Points on a hilly landscape, in no order, each with its height.
A ball rolls from a point to the lowest of its 2 nearest points, and stops where none of them is lower. Distance is the straight distance between rows; heights are no part of it.
kabu h=47.6: [163 109  90 148 135  95 115 101  64 169  82 117 149 148  89 171 114 153
 219 162 134 115 102 134  76 116 172  87 111 138 137 116 169  83 117 134]
lafam h=42.8: [157 152 113 106 153 117 124 165 135  98 158 141  91  94 145 116 123 118
 114 167  87 104 104 161  97 103 165 129 154 133 120 145  87 119 176  85]
ker h=76.8: [162 142 128 131 136 145  86 160 100 121  76 102  97  48 149 163 154 118
 140 120 150 119 165 146 126 149 175  96 152 142  83 117  87  76 167  98]
bap h=32.2: [161 200 147 124 175 125 111 119 112  77 172 186  97  90 175  82 135 120
 112 138 114 107  61 152 151  72 176 138 156 103 148 104 127 139 171  94]
folog h=71.1: [142 106 160 103 143 131  76  65 118  97 135 210 131 147  87 123 146 190
 126 142 112 148  98 108 138 114  57 179  81 107 109 125 126 126 153 107]
fotel h=38.2: [159 189 116 108 153 133 114 135 106  87 151 140  90  74 159 115 138 119
 101 141  97 109  91 184 125  80 180 130 156 110 124 102 107 132 203  86]
Tep h=62.7: [138 106 153 104 143 121  68  74 109 118 136 223 113 127 112 111 142 195
 135 146 144 137  95 120 133 118  81 183  98 112 142  83 151  91 122 117]
fof h=78.9: [136 107 100 158  98  98 140 118 106 152  75 126 168 172  88 173 100  91
 120  95  99 142  86 105 114  92 143 147  88  93 118 190 123 151 146 142]
femik h=80.7: [127 108 165 164 122 139  92  95 147  92 112 202 123 149 101  89 170 154
 151 108 119 105 106  33 149 121  20 149 122 128 119 149 138 153  98 166]
Bib h=64.2: [108 136 147  77 136 135  90 107 144  88 120 150  95  71 138 126 161 131
  79 117 145 126 144 151 131 131 117 136 103 130 102 106  94 110 172  95]
Gibo h=36.3: [117 122 127  93 135 111 112  77  93 127 151 136 132 149 103 129 104 172
 110 153 101 146 103 196 121 101 138 174  89 103 115  69 151 123 173  89]
par h=64.6: [148 101  88 162 134  99 129 118  71 159  58 134 164 158  78 152  99 109
 173 137 108  90  86  63  85  99 165  86 111 127 150 189 150 103  99 145]
zivi h=39.4: [ 35 131 154 131 115 120 165 122 156  90 159 144 134 170 135  51  71 157
 113 145 164 138  77 181 147 101 132 147  95  92 135  99 192 146 109 112]
kezak h=54.8: [176 116 133 133 109 161 100 158 151  99 116 110 137 120 133 191 166 106
 140 129  70 124 152  64 119 135  72 152 163 131  81 151  84 162 160 118]
voro h=58.2: [105 148 133  98 152 110 104  98 102 104 157 170 106 134 141  83 108 169
 159 178 139 110  82 175 122  92 182 123 109 121 168  90 183  90 123 106]
moba h=51.0: [135 171 161 148 134 148 168 141 155 110 193 121 109 153 147  77 105 126
  96 113 102 121 102 142 163 146  96 142 149  93 172 119 110 189 137 123]
vuzaf h=78.2: [159 119 115  91 141 157 111 159 174 148 163 139 103 121 149 115 151 150
 146 176  87 102 158 103 104 152 110 120 142 144 197 140  90 115 104 122]
sog h=40.6: [125 186 151 132 125 104 153 145 170  94 144 162 121  78 128 119 130  90
  43  83 126 148 109 140 160 146  93 143 117 122 105 140  96 148 151  99]
Gol h=39.9: [179 171 180 110 131 150 123  92 111  99 180 187 136 110 139 113 152 149
  95 119 122 150 105 144 191 114 106 150 112  81 137  67 126 146 150 100]
zonu h=52.1: [172 156 110 109 124 109 108 100 148 179 137 181 157  79 142 138 142  83
 102 117 153 150 149 123 155 151 138  62 120 128 163 143 123  95  83 124]
venug h=46.4: [124  90  90 107 124 150 113 154 145 153 113  63 118 130 121 173 135 127
 146 158 102 130 180 119  77 152 133 138 150 157 124 132  91 116 140 143]
Foras h=55.6: [116 141 116 113 120 108 133 119 131 143 141 144 129 147 127  92  90 123
 113 130 129 131 106 142 131 139 159 118 107 121 168 139 145 121  92 124]
Varu h=73.6: [167 160  93  70 108 115 116 105 115 155 132 145 142  92 131 178 106 117
  95 142 109 170 121 177 124 127 181 137 101  96 125  93 116  96 174  93]
Tisu h=78.5: [215 165 115 150 135 117 108 109  97 135 133 185 132 150 108 129 128 136
 143 141  65 124  92  93 115 106 128 122 133 106 139 158 104 121 156 111]
lusi h=81.3: [137 106 127  61 152 147 110 138 185 148 178 135 112 116 152 100 134 143
 103 171 104 129 167 143 118 180  98 124 111 141 211 108  97 115  96 136]
zatel h=54.9: [105 154 147 165 118 111 207 161 184 132 178  94 119 165 149  79  94 110
  61 107 127 128 115 160 171 154  89 171 132 108 157 134 120 190 121 143]
kuga h=20.5: [127 205 127 158 112  73 168 139 115 121 146 170 135 118 142  83  94  98
 122 124 150 133  70 155 162  81 192 106 124  95 135 130 171 144 118  77]
vadub h=43.5: [116 175 145 155 145 102 167 159 142  80 133 153 121  87 134 105 131  82
  82  92 127 112 118 136 153 122 128 110 152 153  98 174 116 141 141 111]
fiko h=73.2: [138  78 132 116 110 157  92 173 133 118 141 166  97 138  97 145 159 194
 198 157 121  83 127  42 114 131  84 137 177 163 167 134 122 146  92 173]
Dukom h=78.7: [169 130 129 186 110 153 129  89  54 133 104 165 144 135 129 121 163 136
 193 101 153 111 132  51 150 109 115  88 144 131 130 115 153 131 101 154]
rodos h=67.5: [106 110 105 128 139 124 139 125 115 183  74  96 172 136 120 168 135  93
 125 118 157 148 147 118 111 141 164 103 117 141 123 179 132 105  82 146]
kun h=50.5: [109 136 104 176 145  89 115 125  74 130  66 158 149 109 129 159 139  81
 174 112 162  97 128 106  98  94 174  69 149 183  87 168 154 100 104 122]
rozu h=56.6: [ 91 128 133 148 142 158 141 154 145  91 121  83 100  95 166 125 149 109
 115 115 155 111 174 117 142 158 126 127 177 177  85 131 116 112 134 148]
gis h=63.6: [140  55 109 100 104 167  66 165 126  92 107 104 145 129  92 206 174 117
 181 130 105 130 159  50 116 119  43 165 153 147  94 150 117 176 144 152]
Bisap h=59.7: [105 122 104 107 108  99 154 137 163 181 118 112 150 161 119 119  92 100
 115 118 113 137 104 128 105 152 150 114 101 119 166 173 145 117  98 138]
ginu h=77.3: [163 145 118 171 107 114 149 105  85 136 120 118 141 174  98 144 112 114
 146  96  87 128  78 104 120  93 139 130 110  79 114 155 121 161 146 127]
tezem h=58.7: [110  91 121 125 124 170  93 156 112  90 108  63 119 106 131 194 165 132
 179 123 167 127 180 110 106 135 112 151 164 191  84 103 135 130 140 147]
Fusuk h=81.9: [220 141 131 124 135 123  91  99  84 163 119 172 153 116 110 161 158 156
 148 131  92 147 124 106 131 125 104 112 113 107 146 127 108 104 128 111]
tufi h=83.0: [181 122 159 151 117 151 120  95  91 150 130 150 151 152 126 155 167 143
 136 107 122 137 136 100 144 114  94 124 116 109 137 111 115 142 112 133]
bopiz h=44.3: [175 145  83 156 127 103 143 129  64 164 100 111 153 120 117 176 118 100
 173 128 115 114 115 150  94  97 211  75 131 151 107 130 130  95 136  96]
bof h=68.6: [111 123 138 124 139 144 127 137 110  93 144 134  99 160 133 127 139 161
 175 152 123 105 135 116 112 115 129 133 149 165 123 115 123 137 136 125]
laz h=74.3: [154 139 124 176 128 145 142 155  89 142 136 136  94 139 161  89 151 118
 207 142 156  78 135  65 123 108 169  61 180 165 181 111 144 128  73 160]
Vesi h=34.6: [126 148 155  93 131 153 139  88 103 109 164 144 124 119 146 121 150 148
 102 135 135 154 136 177 159 109 127 155 112 105 142  46 136 149 141 105]
Git h=46.3: [172 147  87 166 137 101 126 125  73 164  85 134 173  97 127 173 153  90
 163 117 140 120 135 118  98 116 192  55 139 158 120 162 133  91 111 109]
Neri h=48.3: [ 53  84 112 115 148 151 123 185 179  64 119  70  84 117 135 142 114 117
 135 151 135  94 172 118  91 168  97 169 170 214  92 136 116 121 128 157]
gabo h=77.5: [108 142 145 135  94 119 184 134 106 167 150  53 156 156 128 138 111 144
  85  94 171 180 165 190 176 135 143 170 112 103 117  74 157 158 123 145]
Tas h=61.2: [119  88 121 115 129 168  67 153 150 112  83  41 105  69 134 197 151 131
 165 115 165 135 202 125 121 159 106 134 144 164  76 121 102  93 158 135]
zefe h=58.4: [ 67 123 142 148 112 107 204 171 188 151 146  46 131 176 126  99  79 115
  74 103 131 125 129 161 154 158 111 187 112 125 147 160 147 165 107 156]
tafe h=61.4: [138 137 155  94 139 129  97 119 142 105 112 163 128  83 135 139 148 121
  97 122 104 145 131 129 135 122 113 126 120 126 111 142  80 113 158  93]
rigom h=77.9: [142  95 149 104 132 134  89  67 141 136 113 188 142 152  94 151 138 158
 127 119 109 157 122  88 130 128  40 143  84 114 120 142 127 131 121 129]
zefar h=40.4: [121 146 160 121 142 152 146  96 107 116 187 138 107 150 146  89 130 173
 127 135 111 134 108 174 151 117 131 146 138  86 152  47 146 187 145 113]
didu h=82.6: [141 113 117 125 103 138 152 132 139 190 107  75 165 134 110 183 132  97
  82  94 138 185 151 130 139 142 109 142  88 101 114 168 101 147 140 146]
Ren h=30.8: [ 56 115 138 106 124 112 158 126 144 126 157 118 129 165 124  90  82 154
 111 145 128 144 103 194 120 124 149 153 107 122 124 104 174 150 126 115]
gubes h=33.0: [146 198 105 146  92  78 151 108 144 154 149 209 164  98 137  91 112  77
  97 112 157 163 103 122 190 114 153 117 119  86 149 141 146 135  96 108]
duzo h=61.6: [ 48  92 126 138 105 109 177 162 156 163 117  49 140 205 110 102  79 118
 101 130 120 121 116 164 116 140 140 163  98 116 149 153 170 162 106 163]
zireg h=66.8: [ 81 113 148  97 147 125  82 101 160 103  96 149 115  38 144 114 155 123
  72 113 194 134 160 179 138 147 110 128  90 145  87 103 115  72 135 122]
Ruf h=51.9: [138 142 104 125 136 152 106 181 103 109 125 101  89  75 151 144 170 128
 166 171 131  79 152 147  88 117 191 112 178 171 121 115  93 113 155 115]
podol h=68.8: [ 83 105 157 104 142 123  94 102 165 124 107 162 141  33 139 105 168 114
 101 102 220 143 169 152 153 159  93  85  96 164  82 125 121  71  99 129]
Rov h=63.0: [ 96 128  91 107 112  84 164 166 180 191 107  80 157 132 124 121  96  77
  78 126 148 128 142 152 122 164 163 112 103 124 159 184 142 103  74 144]
Goba h=61.1: [ 90  81 120 108 129 128 101 130 136 115 126 136 101 161  99 158 131 174
 176 152 123 124 140 110  89 125 103 172 132 165 125 134 118 143 132 126]
bitof h=58.8: [ 97 143 164 140 160 133 152 140 148  99 130  77  96  84 167 111 131 114
  77 105 176 110 154 157 174 163 125 135 165 148  95 103 106 100 140 125]
kide h=50.6: [159  64  93 107 105 180  87 181 150 147 118  52 132 118 102 216 149 130
 178 173  93 133 190  94  80 160  94 159 155 151 117 145 108 150 144 159]
Muler h=73.9: [143 117 107 112 144 133 117 171 171 137 172 158  87 129 145  94 132 151
 162 205  95  82 116 104  90 127 141 117 170 167 196 163 109 119 121 135]
Kis h=45.3: [221 132 111 150 106 143 124 125 140 154 122 129 149 140 127 180 151 105
 124 110  54 140 132  81 133 114 107 111 128  80 131 165  67 168 150 118]
nase h=80.6: [139 107 109 137 109 119 131 132 139 143  90 113 167 138  97 168 126  93
  98  99  94 151 122 105 124 132 125 137 103 121  97 184  99 159 152 116]
Tor h=83.7: [116 112 125  69 143 146 123 121 165 140 194 153  96 151 157  82  99 158
 112 180 113 122 127 164 138 161 118 141 106 113 217  84 143 115  87 140]
Viviz h=32.5: [177 177 188 146 148 150 110  92  93  84 160 194 119 126 130 105 165 169
 141 121 115 124 101 115 159  94  82 159 123 105 131  65 126 164 153  96]
burav h=76.9: [115 133 145 192 133 140 159 114  89 125 111 146 128 150 153  52 134 123
 190 119 171  73 126  67 135 102 150  50 162 151 169 125 182 123  61 161]
Rit h=42.4: [125  86  93 147 123 166 137 160 134 131 150  47 115 169 121 155 122 125
 160 148  95 104 162 120  79 134 136 157 156 154 127 141 118 158 141 163]
podi h=24.9: [148 213 133 135 139 108 153 121 105 104 152 172 122 100 152 104 117 116
 121 126 138 131  71 173 163  89 187 112 130 100 125  90 151 142 140  93]
Sel h=65.0: [ 76  72 113 125  97 113 161 121 135 170 103  59 148 206  92 126  83 142
 112 134 101 142 122 132  93 120 129 156  95 102 155 140 144 153 121 168]
zin h=55.0: [130  91  68 119 124 101 110 135  99 165  92 101 121 172  95 164  96 135
 198 171 105 106 112 123  43 111 188 114 116 152 134 143 152  96 127 135]
ruga h=37.7: [103 151 177 124 113 118 138 142 183  77 132 142 120  78 140 125 147 118
  43  84 165 164 136 170 177 159  75 159 111 123  75 118 103 141 151 103]
kego h=61.3: [129 117 169 140 134 149 109  83 153 121 134 197 149 103 138 100 205 113
 137  81 184 131 169  77 167 147  52  87 124 151 122 140 134 114  64 145]
zile h=81.2: [105 100 134 139 108 116 152 111 112 169 108  87 175 164 114 145 129 115
 103  88 171 165 140 129 148 129 115 148  88 109 115 145 133 146 108 149]
Riv h=70.3: [ 87  59 121 123 116 132 100  93 119 124 107 121 113 195  79 149 109 155
 170 140  97 128 110  95  83 125 103 161  94 135 120 141 140 145 142 159]
roto h=49.1: [127 148 134 104 161 139 128 151 102 116 150  90  84  91 178 108 163 144
 151 165 157  78 163 159 111 113 179 107 166 167 169  81 111 103 135 128]
Farep h=43.0: [126 145 111  96 155 131 121 159 168 157 136 110 121  64 174 106 127 100
 103 149 143 119 171 146 110 181 182  73 154 158 162 130 104  69  85 131]
rozit h=75.9: [207 176 133 167 133 123 134 127 126 112 158 175 133 138 115 125 133 122
 122 123  49 113  83  95 124 106 123 124 149  89 122 152  82 169 174  99]
vuziv h=69.1: [158 155 134 148 151 135 141 122  66 132 169 144  85 148 144  74 116 172
 178 161 126  99  91 118 118  90 159  90 151 111 179  73 156 122 115 133]
Bisep h=65.4: [117 121 114 143 141 111 155 166 161 174  89  71 164 111 134 141 133  72
 110 119 151 140 150 109 134 171 154 104 121 144 129 187 118 116  84 166]
rusu h=66.5: [ 94 111 159 125 138 132  98  89 136 127 116 192 148  79 148 106 182 116
 126 104 189 138 157 115 162 124 100  88 117 161 109 132 133  80  83 135]
gatir h=74.0: [190 170 145 151 133 154 144 147 102 115 168 148 124 126 152 121 148 129
 124 122  82 118 134 124 145 113 133 122 161 113 127 113 100 167 153 105]
nas h=58.1: [109 114  93 124 137 110 113 140 108 128  94 118 129 139 112 166 111 121
 162 152 115 118 122 125  69 120 164 128 136 166  96 166 123 110 146 122]
mip h=46.1: [140 140 100 120 126  85 115 105 141 182  96 192 176  91 109 156 130  80
  98  98 163 164 120 118 151 136 131  89 110 116 129 187 124  98 104 120]
niv h=62.2: [126 102 138  88 142 161 110 153 171 127 124  68 103  76 136 144 133 135
  96 125 124 148 186 162 140 184 110 133 109 143 116  99  89  95 148 117]
ris h=74.4: [ 84 130 159 155 122 132 176 130 103 116 141  87 137 168 144 120 139 138
 128  98 139 125 139 157 142 132 141 142 138 133  95 108 154 155 118 122]
Zanat h=69.5: [ 92  60 122 123 125 141 129 102 136 137 102  87 144 198  97 134 106 130
 138 131 111 127 138 103 108 136 107 158  90 127 139 139 143 150 115 176]
Dok h=49.6: [116 112 137 110 127 115  99  53 107 127 131 204 167 151 119 101 126 195
 140 142 177 155  98 135 143 120 103 142  86 101 125  85 186  84  96 130]
lepib h=71.0: [177 122  92 107 116 123 132 118  72 207 116  80 171 114 132 186 128 125
 142 130 152 163 158 165 131 144 167  96 112 108 148 103 143  95 102 132]
nitaz h=54.2: [123 120 116 131 146 159 122 178 118  93 113  78  94  88 158 138 159 136
 148 137 156  83 194 118 119 152 163 110 182 186 106 123 108 109 125 149]
das h=75.2: [ 96 110 137 164 128 128 128 119 102 131  90 167 119 165 125  77 120 140
 176 144 168  93 115  65 108 112 119  74 144 143 161 141 179  89  68 173]
poz h=60.7: [153 132  87 181 128  89 113 123  98 134  70 167 150 134  99 163 125  87
 176 116 101  99  85  66  95  95 169 100 139 143 107 219 121 113 119 129]
ravog h=86.2: [115 121 121  90 126 137 158 107 160 155 169 128 100 183 129  87  68 160
 107 165  78 140 108 163 120 155 120 138 111  95 199 107 141 138 116 138]
Mibon h=35.1: [168 120 113 105 101 135 132  99 125 169 140 116 146 163 104 165 107 150
 113 120  80 157 121 142 120 123 120 140  97  79 136 108 111 145 155 116]
kes h=61.5: [108  99  82 115 132 114 124 147 148 165 107 105 124 176  97 121  70 148
 169 176  88  99 117 126  56 123 165 127 138 130 180 164 140  95 112 144]
tezar h=50.7: [225 127 124 147  89 160  87 142 138 127 118 146 149 134 114 185 166 104
 137 111  52 127 141  51 129 104  74 140 146 112  95 176  87 168 161 117]
paru h=76.3: [173 143 118 181 125 142 130 133  57 135 120 158 108 128 138 121 165 145
 215 131 147  85 120  53 130  95 141  86 164 147 165 113 147 130  84 159]
Mut h=62.8: [146 100 135  91 138 171  78 150 163 140  94  42  96  62 147 170 140 146
 142 128 145 147 207 153 122 176 116 129 120 128  84 106  84  99 159 133]
gom h=68.3: [147  72 118 106  94 169  91 187 138  99 136 128 120 142 101 176 172 156
 189 145 111  97 134  51 105 132  61 162 170 148 130 130 113 190 119 170]
nol h=48.0: [ 42 120 163 165 102 120 167 115 163  90 141 121 129 194 122  65  94 132
 112 115 160 131  82 139 150 116  88 156 102 106 129 125 165 170 114 149]
Rur h=45.0: [131 124 191 134 144 147 108  89 116  88 151 195 124 132 139 105 188 174
 156 126 154 129 135 101 163 111  70 146 123 123 139  87 121 144 120 112]
Zor h=79.0: [100 129 132 138  97  88 178 148 129 170 122  71 166 167 113 138 115 121
  88 102 161 183 141 166 168 120 130 176  86  84 112 117 141 162 124 144]
Nugiz h=58.3: [ 72 129 183 182 107 136 169  79 153 103 139 172 133 181 105  52 103 149
 116 103 153 125  84  90 149 118  50 156 121  85 127 120 167 178 117 145]
bikaz h=65.1: [151 142 139 110 152 141 112 104  76 120 166 173 105 128 126  85 150 189
 171 179 146 106 111 139 132 110 154 127 132 123 178  62 153  99 113 123]
duza h=76.2: [ 80 119 163 158  97 129 178 101  82 134 144  67 152 170 145 125 140 171
 125  89 179 150 156 179 157 119 146 141 128 113  94  55 169 145 109 146]
nafol h=37.4: [123 148 122 128 148 138 141 166 154 157 106  51 115  80 156 142 109  98
  98 103 157 130 190 143 140 185 173 102 162 147 104 157 114  72 131 150]
Zotuz h=72.2: [171 132 101  90 124 132 125 123  93 180 126 107 156  86 124 182 124 126
 110 139 150 181 154 175 145 144 162  99 109  98 128  91 123 100 141 101]
von h=46.2: [157 169 144 123 136 152 144 124 144 113 193 160 100 149 140  71  89 159
 104 151  84 144  92 159 155 112 126 149 142  67 179  87 130 197 148 129]
sez h=46.0: [101 134 110  79 162 145 113 174 145 126 134  98  80  77 164 116 143 128
 126 173 148 100 171 151  97 148 172  96 146 170 168 109 108  74 100 127]
rut h=69.7: [171 113  98 140 117 139 134 133  89 214  89  71 181 137 119 180 144 115
 145 115 153 150 154 122 123 141 166  84 110 114 153 142 132 105  92 158]
Ganoz h=67.6: [102 107  97 113 137 123 115 140 161 139 141 141  94 165 129  80  83 128
 157 177 102  98 109 123  76 136 142 105 147 156 175 173 126 116 105 145]
bado h=35.2: [122 122 142 119 105 117 126  66 102 145 139 174 160 158 115 103 114 157
 132 129 144 167  94 130 137 119 133 130  91  82 132  99 170 118 105 129]
Let h=27.4: [127 149 157 123 114 126 148 113 120 126 153 117 141 110 149 136 145 128
  83  99 162 173 157 159 177 130 120 145 103 100 103  87 108 147 146 113]
Vufo h=33.2: [121 141 144 103 111 112 125 121 174 139 125 120 137  84 131 147 128 125
  52  95 160 188 157 168 167 158  86 150  88 109  97 103 105 120 145 122]
Zovaf h=72.3: [152 137 139 143 130 157 138 144 102 103 140 105 123 123 146 139 168 132
 153 110 121 127 155 105 133 117 127 133 152 144 100 105 112 163 135 120]
gen h=26.4: [128 117 123  81 109 114 140  99 112 156 152 116 143 169  94 153  87 160
 115 137  78 176 108 190 104 126 133 164  90  90 110  81 138 146 166 106]
vika h=67.2: [ 94 122 172 185 109 152 147  70 112  82 102 150 130 185 103  85 132 142
 140  97 129 124  85  64 149  88  59 153 120  93 116 106 164 193 129 154]
Delo h=40.7: [202 124 112 124  87 144 138 136 128 182 139  98 158 142 110 175 140 116
 110 116  62 147 137 119 122 134 134 126 109  81 136 139  90 152 155 136]
Ganis h=48.2: [104 124 128  75 156 121  96  87 111  99 153 147 101 142 125 114  93 178
 128 190 114 127  96 218 110  97 163 171 105 126 160  74 176 105 162 106]
zegu h=52.4: [118 171 142 127 143  91 148 139 186  96 153 206 115 115 126  71  77  87
  76 106  96 122  53 149 131 130 111 135 135 111 136 185 110 134 159  86]
lel h=47.9: [152 168 109 102 156 102 116 136 166 107 160 184 119 108 128 100 103 102
  84 156  80 120  71 157 130 126 154 125 127 119 148 157 117 127 168  92]
vig h=74.7: [124  95 153 164 113 156 107  85 121  81 104 163 122 163  99 113 147 132
 175 119 130 112 121  29 145  92  48 156 128 112 120 111 154 167 125 172]
maleg h=40.0: [113 159 114 125 140 110 147 163 164 162 111  97 128  83 156 114 123  88
  81 106 177 130 169 154 149 181 167  73 149 146 132 150 133  70  90 129]
zogu h=76.1: [156 159 107 120 134 134 119 149 109 124 105  98 129  88 138 152 131 101
 109 112 125 128 146 141 114 129 172 100 150 130  97 130 100 100 161 106]
kebib h=56.9: [155 126 135 104 132 124 110 110 141 133 130 181 143 101 135 140 154 122
 109 113 129 137 147 104 148 146  94  99 119 136 145 150  99 114  98 116]
Gogo h=75.0: [148 170 110 101 124 108 118 125 108 131 116 145 138  68 131 157 123 108
  88 135 110 140 115 178 117 116 187 120 125 111  85 123  96 101 201  82]
tusug h=60.6: [107 108 176 105 143 147 106 141 169  95 118  60 102  66 165 118 137 137
  80  92 179 130 178 170 162 193 105 146 128 146  88  89 107  82 155 130]
pepi h=81.1: [164 138 153 191 116 147 142  85  73 125 120 150 159 148 121 140 166 127
 162  76 155 123 120  87 162  98 112 112 126 106 121  89 126 154 113 124]
Dukar h=38.7: [104  90 110 138 128 162 155 174 173 112 166  38  98 161 150 123 117 117
 123 153  81  96 169 129  98 169 107 176 167 164 129 149 115 170 128 176]
nenel h=27.1: [120 195 132 142  99  86 149 108 134 139 158 211 150 124 133  74  85 118
 101 117 158 142  66 129 179  99 161 120 114  88 164 130 178 135 105 121]
niseb h=71.9: [165 148 114 153 147 121 130 155  85 138 155 145  80 146 149  65 109 150
 201 174 137  71 100  93 106  96 185  58 178 147 195 113 165 109  92 142]
tiner h=57.4: [103 172 151 146 152  92 131 101 161  81 146 231 125 130 119  56  94 120
 108 128 120 130  40 121 140 107 120 128 132 104 142 170 148 136 129  90]
fizu h=27.6: [ 80 130 140 111 134 128 167 167 173 109 147  81  97 128 136 110  85 127
  53 122 102 139 138 192 123 163 134 164 147 117 110 128 119 129 166 124]
Sot h=48.9: [ 80 168 141 124 146 103 175 165 143  83 158 118 117 119 152  80  91 121
  89 127 141 109 108 189 149 121 151 128 150 140 122 134 146 135 137 102]
povif h=76.0: [112 140 131 169 126 128 167 131 110 114 137  99 120 177 122 119 110 117
 127 113  93 126 105 122 129 109 130 148 131 108 112 134 139 179 136 122]
Defof h=35.3: [128 130 112 129 121 117 152 159 157 161  99  27 132  99 135 163  98 104
  85  94 138 138 177 169 126 172 150 128 148 123  76 154 101  94 152 136]
gab h=39.2: [151 176 115 136 107  77 138 111 137 168 118 208 166 107 119 131 124  78
  95  90 141 164  97 116 157 105 134 109 105  90 127 177 110 132 116 100]
vima h=32.4: [ 96 124 108 109 124  92 162 174 163 132 115  40 124 121 116 149  83 120
  68 106 117 159 152 195 125 148 160 164 136 118  87 158 120 107 180 130]
tomo h=55.7: [117 125 114 161 135 102 109 113  90 117  70 159 151 115 113 160 145  85
 148 107 146 115 114  84 125 116 134  97 127 163  88 186 121 114 132 112]
pofo h=51.6: [116 153 135 121 143 126 154 153 114 120 162 127 110 127 159  90 109 127
 114 146 120 124 111 173 130 122 175 104 147 132 158 116 136 135 130 104]
Zuk h=68.9: [137 107 120 165 120 114 136 115 110 151  72 143 142 164 110 112 105 130
 159 140 124 104  97  56 105 112 149  80 126 121 169 160 169  97  82 167]
Sasap h=41.6: [145 123 100 145 135 107 128  97  41 145  99  89 169 130 117 178 124 131
 190 130 146 127 122 149 101  98 177  93 109 157 106 101 146  99 126 110]
pilot h=54.0: [ 57  79 124  94 132 154  91 170 162  63 108  91  89  96 126 173 157 137
 160 140 176 110 180  98 112 161  80 173 157 202  77 110 128 130 138 158]
loro h=43.6: [ 96  73 107 121 137 162 122 180 175  88 140  37  84 128 136 149 122 131
 129 147 108 116 187 132 109 164  96 182 157 180  85 126 122 142 162 152]
firap h=82.7: [119  74 165 127 124 135  86  77 166 114 103 183 152 159  93 133 150 127
 136 110 128 139 116  53 134 137  14 139  79 131 129 165 131 143 105 159]
nifis h=54.6: [127 115 178 145 122 156 106  86 124  92 146 205 142 119 156  91 194 152
 161 102 177 127 165  84 178 123  49 116 123 156 113  84 129 130  79 135]
gulob h=46.5: [ 81 169 138 162 151 102 181 163 140  71 129 117 114 122 148  87 106 100
  97 119 127 102  94 172 141 131 173 115 163 170  85 174 155 137 138 100]
bor h=52.3: [108  77 100 107 132 129 100 145 126 139 110 103 107 133  99 183 129 147
 157 154  98 134 142 138  76 132 130 145 124 169 106 142 120 119 164 118]
pelek h=59.2: [145  84  84 137 120 152  80 159 124 104  82 100 143 130 104 193 156  88
 167 115 102 117 147  61  98 107  68 163 149 141  68 168 109 158 155 141]
diti h=20.3: [ 56 120 122 106 141 102 162 147 190 135 148  96 132 157 123 123  79 110
  90 141 104 138 121 195 108 158 125 160 110 135 117 143 140 134 136 125]

Where does a ball stop that starts at each point below?
sez -> diti
zireg -> kuga
das -> Sasap
gom -> gen
Varu -> Let
Zanat -> Vesi
femik -> diti
ravog -> Let

Call two points neighbours if one is among the 2 nearest of the other. Go from one point of each pair to the other, from neighbour to neighbour, staying as low as possible. Name the highest point that can't be avoided.
Let, Sasap -> Riv
diti, Sasap -> Mut
Let, Viviz -> Gol
bado, Viviz -> Foras
kuga, Viviz -> podol
Sasap, Dukar -> nas
